Each row is a point on a tangle of strands that fork, close into loops and nearly touch. The rows are in no order.
In the rows, zero is written as 128.
Points whose rows are less than 143 apart are linked; no others are.
k_814: [181 117  92 100 146  88 129 149 169 151 117 106 104 189 112 173  87 101
 147 129 172 143 126 131 186  91 109 113 112 119 109 156 160 168 146 133
 112 117]
k_499: [179 137 162 156 102 119 129 140 134 111 152  98  71 130 105 107 123 120
 117 131 175 150 118  97 147 124 108  55 170 173  84 151 141 158 121 177
 122 126]
k_851: [ 68 153 148  91 153 154 154  80 154 169 100 195 107 149 146 164 192 138
 127 117 155 117 136 147  48 145 157 158 172  94 186 165 133 115 162 115
 104  92]
k_517: [145 106  97 193 104  96 167  85  52 113 176  94 172  60 129  87  91 121
 122 122 116 130 112 135 175 177 100  90 102 143 116  90 101 115 121 137
 141 182]
k_4: [158  94 156 132 130 187  44 143 175 110 128 125  98 145  93 158 154 143
  93  98 145  99 139 162 145 107 162 136 122 161 172 172 114 152 142 101
 126 105]
k_973: [ 80 135 117 131 131 107 168 108 108 192  82 159 124 113 136 144 156 135
 147  98 161  99 101 182 104 159 117 138 142  97 148 109 104  71 172 102
  88 127]
k_152: [ 99 167 175  55 152 121 109 134 167 127  66 121 106 196 142 187 125 151
 141 124 135 168 110 106  93  66 127 165 124 132 130 150 172 171  96 104
 105  80]
k_409: [178 115  62  97 152 156  93 133 147  91 186 119 135 158 130 158 139 105
 116 164 100 135 187 139 142 144 136 101 137 163 146 139 184 158 118 111
 137 117]
k_132: [ 75 182 172  94 176 151 144  80 176 159 102 146 122 156 112 204 159 133
 125 107 149 119 146 137  62 100 157 167 129 107 174 182 131 152 151 107
 112  81]
k_789: [ 94  88 115 151 112 148 128 165 114 148 146 117 126  89 125  69 117 162
 159 104  62 108 141 136 148 126 105 159 107 113  74  84 102 112 116 131
 150 166]
k_918: [169 114  88  99 123 152  80 152 115  82 159  94 139 150 143 129 144 130
 110 174  94 165 145 129 165 134 130  92 127 179 113 118 184 143  88 113
 143 123]
k_614: [131 116 162 183 100  96 181  57 114 147 163 133 123  77  76 111  65 116
 117 113 130  88 114  99 134 125 128 116 104 109 130 119  64 104 154 142
 130 159]
k_820: [189  93  48 113 142 131 127 139 148 146 185 118  92 145 122 155 141  92
 148 148 126 108 186 142 174 158 107  73 154 155 121 121 167 151 136 123
 115 126]
k_91: [195 138  96 135 143 146 119 116 139  63 203 121 135 135 131 161 116  79
  90 153 134 131 183 132 137 111 143 116 119 150 150 174 179 168 156 136
 154 139]
k_410: [185  98  55 129 155 142 113 162 125 166 173 106  98 109 132 111 153 117
 147 139 139 110 182 135 152 170  81 120 155 190  61 110 150 160 120 112
 124 149]
k_315: [134 111  99 112 131 133 111 192 188 182 127 136  72 144 123 113 121 129
 175 110  89  92 170 109 168 122 123 173 121  88  77 115 117 154 139 153
 153 141]
k_248: [107 126 111 103 103  88 152 171 106 179  68 128 120 156 142 136 129 135
 156 110 138 131  88 161 184 113 116 109 141  99 111 100 140  88 154 104
  94 119]
k_265: [ 97  99 137 159  67 115 159 107  65  69 152 154 175 107 168  52 153 123
 109 160 122 183 111 122 102 169 136 103 148  92 136 106 131  56 112 183
 140 147]
k_75: [116 111 152 100  99 157 105 158 108 150 107 118 112 156 164 119 169 110
 110 142 198 163 133 146  96 114 131  80 153 184  82 158 208  97 138 109
 112 113]
k_532: [146 125 135 139 150 195  52 112 144 104 143 105 167 123 105 158 135 135
  86 106 131 103 150 177 121 103 147 126 100 193 184 155 128 148 125  79
 130 117]
k_657: [ 90 131 197  72 148 167  83 146 173 121 103 126  96 191 124 177 127 163
 123 115 119 138 127 107 105  64 142 160 105 117 149 151 141 170 114 104
 121  75]
k_635: [179 106  79 133 157 142  55 181 150 137 120  97 129 115 117 133 153 148
 118 103 130 106 124 157 160 150 124 143 109 173 123 111  92 152 124 102
 120 135]
k_66: [ 95 138 162 115 105 117 178  98 102 136 132 137 142 142 140 126 120 120
 115 135 152 140 127 132 101 113 147 109 133 102 124 151 145  96 143 140
 118 121]
k_285: [133 177 163 133 109 120 121 128 120  70 113 126 119 119 135  91 159 151
 128 172 136 189  91  82  98 156 107  93 172 158 141 123 134 148  70 157
 124  94]
k_322: [119 110 160  94 103 143  72 164 161 120  58 141  92 163 126 147 160 163
 121 122 126 143  76 136 152 112 167 143 135 116 170 138 111 120 140 125
 109  95]
k_497: [135 179 150 135 101 117  99 153 109  84  91  87 128 118 118 101 142 161
 129 161 110 191  66  80 147 126 100  88 133 156 113 107 120 153  73 137
 128  95]
k_902: [117 106  80 147 118 119  96 188 102 140 110 116 153 105 144  81 127 146
 160 121  60 136  94 149 180 144 107 189  92 104  97  61 107 104 115 119
 145 171]
k_185: [ 88 141 121 132 169 136 143 113 137 189  82 163 116 111 148 167 184 130
 121  85 161 103 122 186  77 150 128 167 156 102 156 146 110 107 178 102
 101 119]
k_397: [117 135 157  86 120 141 110 128 130 119 100  83 140 160 131 161 134 160
 119 138 128 151 111 135 133  95 113  91 130 174 132 116 153 137  92  86
  93  94]
k_103: [169 133  76  83 176 106 124 176 159 150 116 108 123 191 128 165 106  95
 133 132 160 146 145 137 145  87 110 140 112 144  67 157 179 173 141 110
 129 117]
k_165: [ 68 131 158 113 145 164  67 152 161 136  98 121 150 146 108 168 122 190
 144 102  74 109 129 138 113  85 143 202  91 136 149 121  88 141 105  83
 136 122]
k_293: [104 101 207 148  74 146 125 103  95  93 115 155 159 121 127 108 104 148
  87 116 126 128 102 136 127 108 182 121  92 108 167 150  95  72 153 135
 133 137]
k_329: [108 139 168 108  78  88 175 145 145 134  98 116 101 146 117  96  67 129
 177 150  82 133  92  54 171 101 130 100 150  60  92 121 131 116  93 157
 139 122]
k_484: [106  96 157 104  73 158 158 100  68  91 186 103 159 126 132 111 111 134
 111 169  94 130 175 109 132 106 139  60 140 147 125 116 166  91 106 125
 127 130]
k_713: [ 93 104 141 137  73  64 205 104  88 153 133 118 138 124 139  76  75 113
 149 154 146 134 115  99 157 138 116  54 137  89  82 105 141  71 136 153
 129 149]
k_630: [109 112 110 131 148 153 104 169 102 132 121 162 131 106 199  70 192 102
  91 118 157 151 137 159  58 163 132 176 135 136  91 139 181 104 149 131
 152 144]
k_137: [142 150 156 130 101 104 185  90 132  88 183 101 130 127  98 128  57 118
 137 160  93 142 157  53 159 110 122  92 135 125 119 128 129 167  88 167
 145 134]
k_606: [104 112 154 173 130 195 124 101  81 113 165 127 150  66 136  87 160 166
 105 120 110 112 152 153  90 148 104 114 143 180 143 102 123 105 105 106
 114 145]
k_369: [115 102 114 163 102 104 213  92 100 175 173 122 116 104 124 108  97  98
 151 133 136  99 158 114 150 155 105  63 152 117  78 112 141 113 145 152
 123 154]
k_609: [161 177 135 131 138  94 184  91 121  89 185 118 129 132 120 138  88 101
 125 167 133 152 153  80 111 127 115  91 138 133 132 141 169 162 103 166
 143 125]
k_576: [124 141  99 136 169 117 140 125 201 173 126 185  98 134 103 170 118 115
 164  92  98  92 143 123 110 149 144 212 113  66 168 141  74 150 154 149
 147 127]
k_19: [125 147  73 130 219 128 127 111 210 185 131 172 105 126 115 170 161 104
 140  92 118  77 156 153  88 159 137 235 121  79 161 168  86 167 171 117
 152 147]
k_319: [153  94  88 100 136 148 110 143 147 157 123 137 119 167 141 165 152  98
 133 117 143 108 156 179 149 125 154 118 127 133 136 152 158 114 166  93
 102 113]
k_274: [130  90 111  94 136 152 118 170 199 182 143 135  77 184 110 150 110 118
 162 101 107  81 183 134 162  89 146 163 111  94  87 148 138 147 162 130
 143 133]
k_872: [137 127 110 192 146 117 130 109 105 127 102 166 124  76 137 109 169 120
 108  84 177 131  78 150  97 192 121 153 138 123 167 121  87  90 149 142
 120 140]
k_721: [146 127  92  70 133 110 173  73 169 118 116 136 133 214 128 206 115  90
 137 151 132 144 153 133 144 115 150 104 127  86 198 160 167 120 162 126
 101  95]
k_262: [118 131 145 156 137 163 107 106 107 106 162 119 157  91 119 127 124 148
  96 120 119 109 146 156 100 116 137 127 119 173 152 124 134 118 122 105
 134 124]
k_971: [ 80 149 194  86 154 183  61 144 157 139  98 129 123 153 119 167 151 198
 122 119 101 125 117 119  84  77 127 161 110 141 145 127 105 158  90  88
 116  88]
k_236: [121 109 183 140 114 184  84 182 156 116 153 113 109 125  95  99 108 160
 125 117  72 110 148 115 138  66 136 160  96 153  83 132 114 153 109 133
 160 133]
k_683: [127 151 199 109 120 109 166  81 153  78 151 124 130 171 101 165  64 112
 109 142 138 143 128  87 122  69 152 124  91 102 159 182 138 145 122 165
 146 104]
k_816: [153 163 100  83 204 142  92 115 188 136 123 116 135 171 103 208 131 108
 120 123 144 121 162 148 110 115 123 156 123 148 153 164 147 192 120  91
 111  98]
k_581: [116 184 186 124 150 143 138 119 160 101 136 118 140 128  89 151  93 165
 132 138 104 136 143  86  82  84 111 140 119 143 139 139 115 173  80 130
 129 100]
k_30: [187  97 116 191 102 136 134  78  96  54 217 128 134  88 132  94 119  78
  85 133 151 127 160 120 153 148 128  72 127 147 153 144 138 129 157 163
 155 172]
k_715: [159 164 159 143 150 117  67 191 144  80  97 117 119 118 151 103 145 123
  89 130 172 163  90 105  97 114 136 163 113 156  92 174 128 185 125 146
 161 121]
k_865: [ 93 161 102  99 168 126 143 140 137 189 101 117 140 137 129 168 120 132
 152 123 137 110 152 154  90 111 109 153 127 149 100 123 147 131 145  91
  98 124]
k_809: [106 153 162  80 122 159 147 111 143 115 142 120 117 160 125 162 136 162
 155 161 103 131 145 104  99 117 105  85 164 151 143 116 153 137  86 106
  85  71]
k_968: [118 111 183 156  97 168 115  92  83  58 166 139 169  95 131  90 114 149
  95 133  96 121 132 130 112 103 154 126 108 135 182 123 110 104 111 135
 148 147]
k_729: [111 148  91 125 119 113  74 194 116 127  56 113 131 117 153 101 162 170
 153 133  76 146  55 128 187 146 106 180 107 103 113  73  90 134 106 107
 143 122]
k_358: [124 107 216 109  54 138 125  90 126  73 103 123 143 146 111 128  92 144
  96 135 164 143  91 102 146  87 161  77 117 134 165 159 109  88 138 148
 118 102]
k_355: [127 109  84 139  86 126 113 171  78 100 125  90 158 121 130  91 131 159
 147 163  51 155  96 124 198 149 120 126 102 110 107  61 128 120  97 111
 150 153]
k_775: [181 100 132 172 120 168 147  65 118 120 186 139 115  94  96 127 131  89
  97 120 170 106 178 144 127 141 134  91 133 148 150 169 123 120 161 138
 127 155]
k_212: [135 127 111 166  91  79 120 162  90  82  85 127 143 110 142  79 130 130
 130 136 127 186  55 126 176 158 123 111 120  86 135  99  99 112 123 161
 138 150]
k_654: [121 131 168 125 111 141  85 180 133  93 122 109 140 132 138 116 106 148
 114 121  87 140 107 114 143  81 160 163  84 127  93 134 142 149 117 129
 171 125]
k_558: [186 132 156 189  92  79 129 135 138  98 127 121  93  96  93 103  90 113
 125 117 164 158  78  83 177 127 129  80 141 137 110 127 102 146 135 190
 135 151]
k_235: [184 157 163 150 144 130 103 158 119 108 148  92 106 106 108 126 131 112
  89 111 201 144 127 113 101 104  99  94 142 199  81 176 158 180 119 145
 128 131]
k_59: [169 119 157 150  72  75 149 105 119  86 120 105 123 140  98 111  65 121
 126 141 137 153  74  67 212 117 138  72 112 102 133 127  96 127 124 174
 121 142]
k_305: [ 87 125 100 130 176 128 114 147 149 183 108 143 163 140 137 165 136 135
 140  79  96  96 138 176 121  99 158 227  82 101 137 135 103 119 170  86
 150 162]
k_645: [144 107 104 132 116 137 138  97 104 116 165  78 185 124  96 161  82 140
 130 139  76 107 156 139 176 108 145  91 109 157 155  98 113 128 109  97
 115 137]
k_399: [ 90 137 127  87 100 117 153 151 115 170  94 133 118 169 168 131 167 113
 150 138 174 169 110 147  96 117 126  74 166 142 102 128 187  85 127 126
 101 103]
k_647: [149  91 105 108 137 156 135 135 184 186 147 145  85 189 116 184 131  88
 151 118 145  83 202 172 161  93 147 128 123 109 115 159 165 137 181 121
 125 120]
k_320: [174 130  82 122 187 126  53 184 139 119  87 131 142  94 171  88 181 113
  96 115 176 134 110 139 100 176 122 210 135 151 107 130 122 175 130 118
 143 134]
k_712: [119  92 128 123  72 165 111 135  84  98 145  89 156 109 132  96 129 161
 148 160  46 131 134 125 181 133 122  93 126 144 120  64 122 111  91 110
 131 129]
k_232: [ 85 156 129  87 138 132 146 134 148 169 106 140 117 159 135 160 133 155
 165 128 100 107 134 122 110 115 121 136 147 115 123 107 133 137 122 100
  97  97]
k_694: [136  86 107 161 117 133 130 157  94  81 186 137 140 101 160  72 129 104
 122 125 112 135 156 136 141 153 134 149 111 114  95 119 153 102 136 164
 178 176]
k_981: [151 166 120 119 196 127  47 197 138 107  72 139 152 108 171  96 160 137
  86 113 163 147  92 122  87 136 136 218  94 139  99 142 108 185 125 127
 158 128]
k_108: [116 147  77 103 214 118  88 153 171 153  94 163 147 120 151 152 175 118
 124 103 131 104 133 142  78 157 138 252 112  88 149 146 102 170 155 112
 150 138]
k_863: [ 82 131 125 105 132 147 159 123 137 152 141 164 112 139 132 132 130 134
 168 141  76 100 163 127  99 134 136 155 151  92 129 110 137 109 131 116
 125 124]
k_339: [ 83 127 112 106 109  72 173  98 101 167  84 147 149 157 156 155 112 124
 153 128 139 126  92 144 154 140 129 104 130  77 157  97 110  65 151 112
  91 124]
k_805: [ 81 148 135 103 137 140 115 143  89 112 107 158 151 122 188  97 189 122
 119 158 137 166 116 139  46 150 136 145 161 156 109 129 186 104 120 123
 138 116]
k_276: [117  88 148 128  79  86 199  50 128 178 120 159 107 140 114 101  81  89
 146 134 164  89 117 105 164 138 138  80 113  58 130 129  88  58 186 160
 120 141]
k_267: [130 135 186 131 101 108 158  94 111  80 164 105 176 127 104 131  41 128
 105 134 120 117 122  86 136  64 161 126  83 108 153 149 123 124 138 147
 153 129]
k_659: [124 129 171 100  83 121  95 144 149 123  52 109  94 150 102 144 134 174
 139 103 116 132  51 124 187 108 118 115 125 105 163 116  65 110 118 124
  95  87]
k_573: [122 128 147 113 100 124 117 171 123  95 123 126 130 136 136 111 118 139
 129 150  91 154 110 109 152 111 149 133 117 110 126 118 140 125 126 140
 140 126]
k_887: [143 110 152 149 119 125 161  96 139 171 149 121 108 115  81 143  86 131
 129 100 140  92 140 129 142 117 118 105 121 139 114 127  92 121 140 129
 116 145]
k_436: [126  97  61 144 138 119 138 122 110 146 154  95 176 126 100 160  98 137
 147 120  75  90 146 169 170 141 131 123 102 138 150  73 112 116 130  96
 127 156]
k_134: [139 115  95 115  98  70 184  48 120 115 152 109 145 151 107 155  62 121
 145 178 112 126 118  87 190 153 128  61 124  98 170  97  96 117 105 126
 104 105]
k_327: [140 131  95  95 154 133 125 156 141 138 120 132 129 175 159 165 145  90
 120 136 160 133 155 157 120 116 145 134 115 132 109 160 199 120 160 110
 140 118]
k_386: [177 103  74 147 180 153  56 138 165 155 115 115 144 118  98 172 141 129
 116  92 151  90 139 195 144 140 135 166 110 167 176 132  83 139 154  77
 115 134]
k_768: [133 119 121 108 100 126 158  90  82  82 176  62 175 141 132 145  86 129
 128 175  94 148 152 112 177 102 132  46 125 152 133 104 167 124 102 101
 117 122]
k_179: [134 115 123 125 106 114 114 179 140 182  89 120  92 134 117 124 137 141
 165 109 150 109 111 139 162 129 109 115 146 140  83 113 108 124 131 124
 110 122]
k_741: [215 145  78 140 179 135  65 161 142 103 124  87 135 119 112 147 138 109
  97 127 166 131 135 148 141 135 106 127 135 186 132 133 134 194 116  97
 120 124]
k_653: [118 132 132 182 119  90 198  92  74 148 157 126 122  75 146  82 129 101
 137 129 169 137 136 122  91 172  94  73 166 136  77 109 141 115 120 157
 119 161]
k_797: [107 109 117 132 118 164 153 118 126 129 163 178  95 106 142  87 178 126
 150 133  93 107 150 120  97 174 124 150 169  92 129  99 126  88 125 157
 135 129]
k_585: [138 198 126 128 146  94 169 120  99  99 155 119 140 115 136 132 122  98
 130 169 157 185 139 104  83 140 102  92 159 155 111 153 177 168  96 158
 130 120]
k_447: [125  90  74 160 118 101 162 116 130 182 151 119 149 126  98 148  73 113
 165 108  72  85 129 160 197 127 123 134  91 108 134  84  89  99 155 120
 127 168]
k_29: [200 167  74 104 212 117  80 138 169 126 111 110 152 150 118 182 130  96
 100 130 175 133 151 131 114 126 130 171 109 175 142 169 131 206 128  95
 125 117]
k_111: [ 96 178 119  78 133  80 163 136 122 154  52 118 135 180 164 168 141 124
 147 145 174 184  89 128 101 121 104 100 165 126 134 127 182 122 117 141
  94  80]
k_284: [167 118 105 115  99  67 158 110 125  81 137 103 155 165 105 145  45 110
 139 152  96 145  92  82 213 121 137  90 105  81 154 114 120 132 115 150
 135 131]
k_116: [ 93 167 177 140 162 144 143 141 131 156 155 100 106  96  90 132 111 164
 146 127 101 106 156  90  71  94 101 147 142 170  99 126 103 176  81 115
 125 111]
k_246: [ 94 166 137 166 189 124 164  87 154 202 128 144 124  93  92 172 111 125
 138  88 129  86 136 147  58 129 118 180 113 129 133 142  76 146 137 106
 127 155]
k_256: [107 108 157 149 133 165 117 156 146 152 166 112 115  95 101  94 103 173
 156 110  57  82 165 112 122 104 116 169 115 131  81  98  95 135 100 130
 152 156]
k_147: [194 113  59 121 154 116 148  87 149 131 159 106 113 149  97 187 111  91
 139 141 150 110 151 143 185 152 116  77 144 147 148 130 135 143 130 122
  97 119]
k_905: [120  89 158 138  69  85 198  94 112 145 133 141 134 135 130  88  89  93
 130 150 193 127 121  99 155 122 137  44 142  86 105 146 131  56 170 167
 125 163]
k_223: [111 154  91 143 159 125 178 107 105 178 145 110 153  97 120 148 135 127
 149 125 125 109 166 165  93 143  89 119 148 159 100 111 141 131 121  93
 103 131]
k_810: [131 121  95 118 139 146  79 157  77  96 140  99 186 127 161 114 139 129
  99 150 115 137 136 156 120 117 136 130  93 184 103 119 188 142 113  97
 152 148]
k_578: [101 161 105 114 103  60 127 152 113 108  56 145 137 130 173 100 153 131
 138 138 135 190  38 116 136 162 131 133 149  87 147 111 124 104 109 153
 132 114]
k_357: [154 158 139 114 180 130  79 169 139  91 117 138 138 132 174 121 150  83
  66 135 187 151 137 118  77 106 160 178 114 151 104 197 190 194 155 131
 171 129]
k_899: [122 163 158 144 112  98 161 129  91  78 156 130 132 102 144  85 146 130
 119 166 163 191 110  83  89 158 108  82 178 152 103 135 146 147  81 172
 125 132]
k_221: [138  98 108 180 101 106 150 142  58  93 169  98 163  94 147  75 108 119
 118 134 121 165 122 126 168 155 123  95 116 126  96 102 146 115 115 153
 168 187]
k_385: [116 157 124  86 207 157 108  88 201 158 113 159 133 178 104 223 157 130
 122 117 133 112 170 133  89 117 149 187 124 118 165 187 128 189 142  90
 118  81]
k_675: [126 108 176 116  71 132 109 140 115  78 121 122 141 158 136 109 126 133
 106 153 124 163 106 107 163 101 154  86 128 125 141 143 158 109 109 151
 135 119]
k_20: [ 91 132 160 104 103 118 176  98 142 158 100 178 112 167 131 136 131 112
 115 121 168 130 119 124  98 108 166 116 150  66 149 175 128  84 174 160
 117 112]
k_380: [127 104 148 137 117 135 125 152 142 183 127 100  90 130  92 145  95 157
 154  99 121  92 133 124 172  90 110 111 124 141  88 107  94 126 127 120
 103 130]
k_702: [122 173 160 137  98 117 107 176 128 118  77 113  90 104 118  76 134 167
 162 142  96 161  72  70 149 114 105 130 143 102  89 113  99 153  78 152
 150 119]
k_33: [119 115 108 156 137 161 173  64 120 143 170 170 106  87 127 108 153 118
 143 125 110 109 171 142  72 196 103 126 159 142 143 104 116 104 126 141
 117 129]
k_780: [148 160 105 144 190 142  92 130 114  95 119 132 174 110 163 130 146  81
  56 119 175 131 143 171  72 118 154 191  98 156 126 184 181 159 156 107
 162 154]
k_7: [129 136 149 150 117 137 107 152 166 127 101 171  49 108 124  90 175 155
 150 116 133 114 104 106 116 161 117 143 163 104 133 118  82 124 116 161
 127 114]
k_349: [137  97 118 186 106 118 139  98  76 118 164  97 157  72  98  99 106 159
 120 114  88 111  97 140 169 157 107 105 109 152 151  66  65 109 105 127
 137 166]
k_466: [ 97 186 139 136 191 131 180  52 168 159 129 160 142 104 107 184 137 117
 121 126 132 116 156 139  50 124 135 176 122 119 174 173 108 149 143 117
 127 111]
k_124: [ 98 125 117 133 130 120 152 112 166 148 136 171 107 126 114 132 107 134
 164 113  61  97 142 119 134 142 149 189 123  51 153  98  90 117 121 147
 147 144]
k_669: [ 68 137 172 116  93 131 124 138  91 108 104 162 134 119 175  85 178 151
 137 151 115 175  91 110  72 138 141 127 159 122 135 119 149  92 106 149
 137 118]
k_27: [146 128  92 142 174 154 120 153 114 130 146 149 115  81 160  92 172 102
 111 119 163 121 164 151  52 177  99 168 152 149  90 135 154 140 133 129
 137 145]
k_264: [108 139 175 139 111 109 194 114  89 115 157 113 161 119 125 113  71 129
 109 129 128 127 138 131 115  84 152 117 106 119 127 147 148 105 138 133
 136 146]
k_841: [104  92 127 109  86 166 147 126  74 124 158 120 148 142 140 113 143 139
 149 163  84 128 156 133 134 138 135  87 151 147 119  96 155  88 109 107
 108 119]
k_531: [201 120 118 108 144 114 152 109 168 119 156  84  95 196  91 183  79  93
 133 138 146 139 150 106 189  98 103  80 120 144 135 154 145 169 128 136
 110 110]
k_196: [131 122 170 100 122 147 114 147 116 151  96 105 116 152 135 143 134 144
 107 115 168 128 137 144 122  74 125  97 137 161 101 156 171 138 134  93
 103 109]
k_202: [101 160 114 143 161 147 183  59  98 151 153 132 130  83 119 130 137 130
 147 135 124  96 159 145  61 177  96 101 169 160 135  95 121 115  99 106
 100 120]
k_664: [119 109 132 105  97  82 173  67 102 130 115 120 161 155 116 143  86 119
 141 150 136 122  99 117 169 137 125  56 121 109 158 105 109  76 143 122
  82 122]
k_915: [145 101 118 182 115 125 117 105  91 110 123 137 136  80 127 100 155 145
 119 113 149 125  81 148 143 182 113 112 132 136 160  94  75 103 127 134
 109 147]
k_95: [130 154 140 140 121 118 128 122 138  92 121 157  96 117 119 102 164 145
 141 140 116 142 100  96 110 174 116 117 164 125 161 115 103 136  96 164
 121 103]
k_811: [134 156 100 115 138 137  55 185 130 118  82 115 122 127 160 100 169 166
 141 147  85 149 101 114 132 148 113 169 117 137  98  83 110 151  97 111
 141 123]
k_216: [162  84 127 170 102 153 130 125 104  67 214 150 134  99 135  87 121  97
  96 128 113 106 166 135 135 138 156 134 105 126 145 146 143 115 161 168
 169 172]
k_940: [146 120  91 106 141 129  84 211 159 174 112 151  91 144 158  92 139 115
 152 127 116 108 156 120 150 130 131 194 116 107  46 129 142 150 135 143
 155 145]
k_85: [116 140 142 153 103 112  81 163 140 132  69 110 121 117 101 119 125 177
 153 111  90 131  63 132 191 121 119 152 101  98 139  75  59 120 109 113
 129 120]
k_978: [157 111  93 171 171 149 112  87 164 154 127 157 125 108  99 167 147 120
 110  75 151  84 132 194 119 160 136 161 116 133 187 130  69 122 154 105
 118 139]
k_806: [ 83  96 144 150  69 136 141 140  69 109 129 150 140 108 183  40 184 130
 117 147 137 171 105 130 102 160 125 108 160 123 100 102 150  53 109 156
 141 145]
k_720: [126 143 116 146 170 135  99 154  96 114 123 108 183 100 156 109 125 110
  82  97 155 126 132 175  95 108 139 165  75 166 110 150 166 143 141  98
 151 168]
k_945: [150 102 178 111 119 177  33 183 168 115  89 147  83 150 127 136 170 157
  96 101 139 118  99 135 147  99 169 146 103 142 166 151 107 144 135 126
 121  91]
k_174: [108 174  95  69 122  69 144 163 121 142  48 143 134 164 184 146 164 130
 153 158 142 188  83 120 128 151 120 142 153 100 132 113 159 122 127 127
 111  93]
k_821: [ 75 101 137 116 148 154  94 144 172 178 119 133 148 155 105 179 105 147
 142  87  83  95 138 153 135  71 145 194  87 113 134 132  86 128 150  98
 131 136]
k_755: [107 100 157 144  83  99 171  37 127 152 128 162 124 115  95 118  67 121
 134 124 127  66 109 102 147 128 143 101 100  85 150 123  54  73 168 137
 110 143]
k_480: [203 147 132 132 167 146  77 142 141 110 119  99 120 125 121 143 149 105
  88 116 211 123 130 140 108 111 117 103 136 203 115 179 163 171 130 107
 118 119]
k_139: [125 136 163 149  84 144  86 178 143 139  71 155  57  85 125  60 173 163
 149 104 123 140  60 101 152 155 110 140 155  98 108 101  79 126 109 161
 139 125]
k_239: [ 89 135 170 124  95  98 174 121 120 110 146 119 131 119 107 102  53 127
 157 152  77 136 140  60 136 101 128 117 141  82  91 111 139 121  93 161
 147 124]
k_908: [143 135 105 163 162  94 110 141 135 147  71 176 103  85 140 118 171 110
 108  70 193 130  73 158 113 177 110 189 130 100 157 139  88 114 174 141
 128 145]
k_566: [107 128  91 105 171 127  98 173 146 157  97 166 143 137 168 138 148 133
 123 101 119 125 129 155 101 136 148 212 113 103 127 129 127 127 165 123
 143 130]
k_350: [100  70 116 100  87 171 150  91 102 141 161 153 135 155 155 127 160 128
 135 153  97 100 176 162 136 136 165 101 131 107 153 115 158  55 163 110
 115 124]
k_623: [ 91 152 144 134 164 154 111 174 148 179 128 122 108 104 118 114 136 171
 162 115 101  90 162 114  74 111  91 183 134 153  70 110 108 148  89 119
 131 128]
k_535: [125  99 113 153  85 125 147  65  69  62 165 153 171  94 164  87 145 112
 109 159 138 154 126 134 124 201 138  86 145 118 188 115 120  61 118 156
 134 154]
k_462: [133 153 124  97 142  94 173  89 167 106 130 137 128 179 120 182  98 102
 133 132 140 149 128 105 129 112 149 132 118  87 184 161 128 153 139 144
 121  93]
k_932: [170 122  62 154 163 145 117 137 108 132 165 117 122  77 133 102 172 114
 131 117 152 127 164 148 100 199  79 126 164 170  97 111 146 143 124 118
 129 150]
k_426: [172 115 146 140 109 151 134  87 142 105 179 142 100 128 110 145 129  89
  84 133 157 117 170 126 134 104 150  93 147 131 155 181 152 130 156 152
 153 133]
k_670: [ 80 134 140 150 100  91 206  83  94 162 127 157 110  92 138  74 128 127
 159 127 153 137 114 104  90 179  90 100 178  94 103  95 113  87 115 162
 101 147]

A tip is a point with one link. Name the tips that can be reached along the links from each point below, in the order of the rows.
k_147 => k_320, k_940, k_908, k_535
k_841 => k_606, k_581, k_447, k_811, k_350
k_232 => k_152, k_212
k_248 => k_246, k_978, k_670
k_139 => k_329
k_66 => k_721, k_20

A fork is a point with three links, a tip a point with one. Leave the first point through the second and follow the links. Name the first fork or tip that comes.
k_721; k_462 => k_20
k_380; k_887 => k_670
k_670; k_653 => k_339
k_274; k_647 => k_820
k_517; k_221 => k_409
k_212; k_578 => k_232
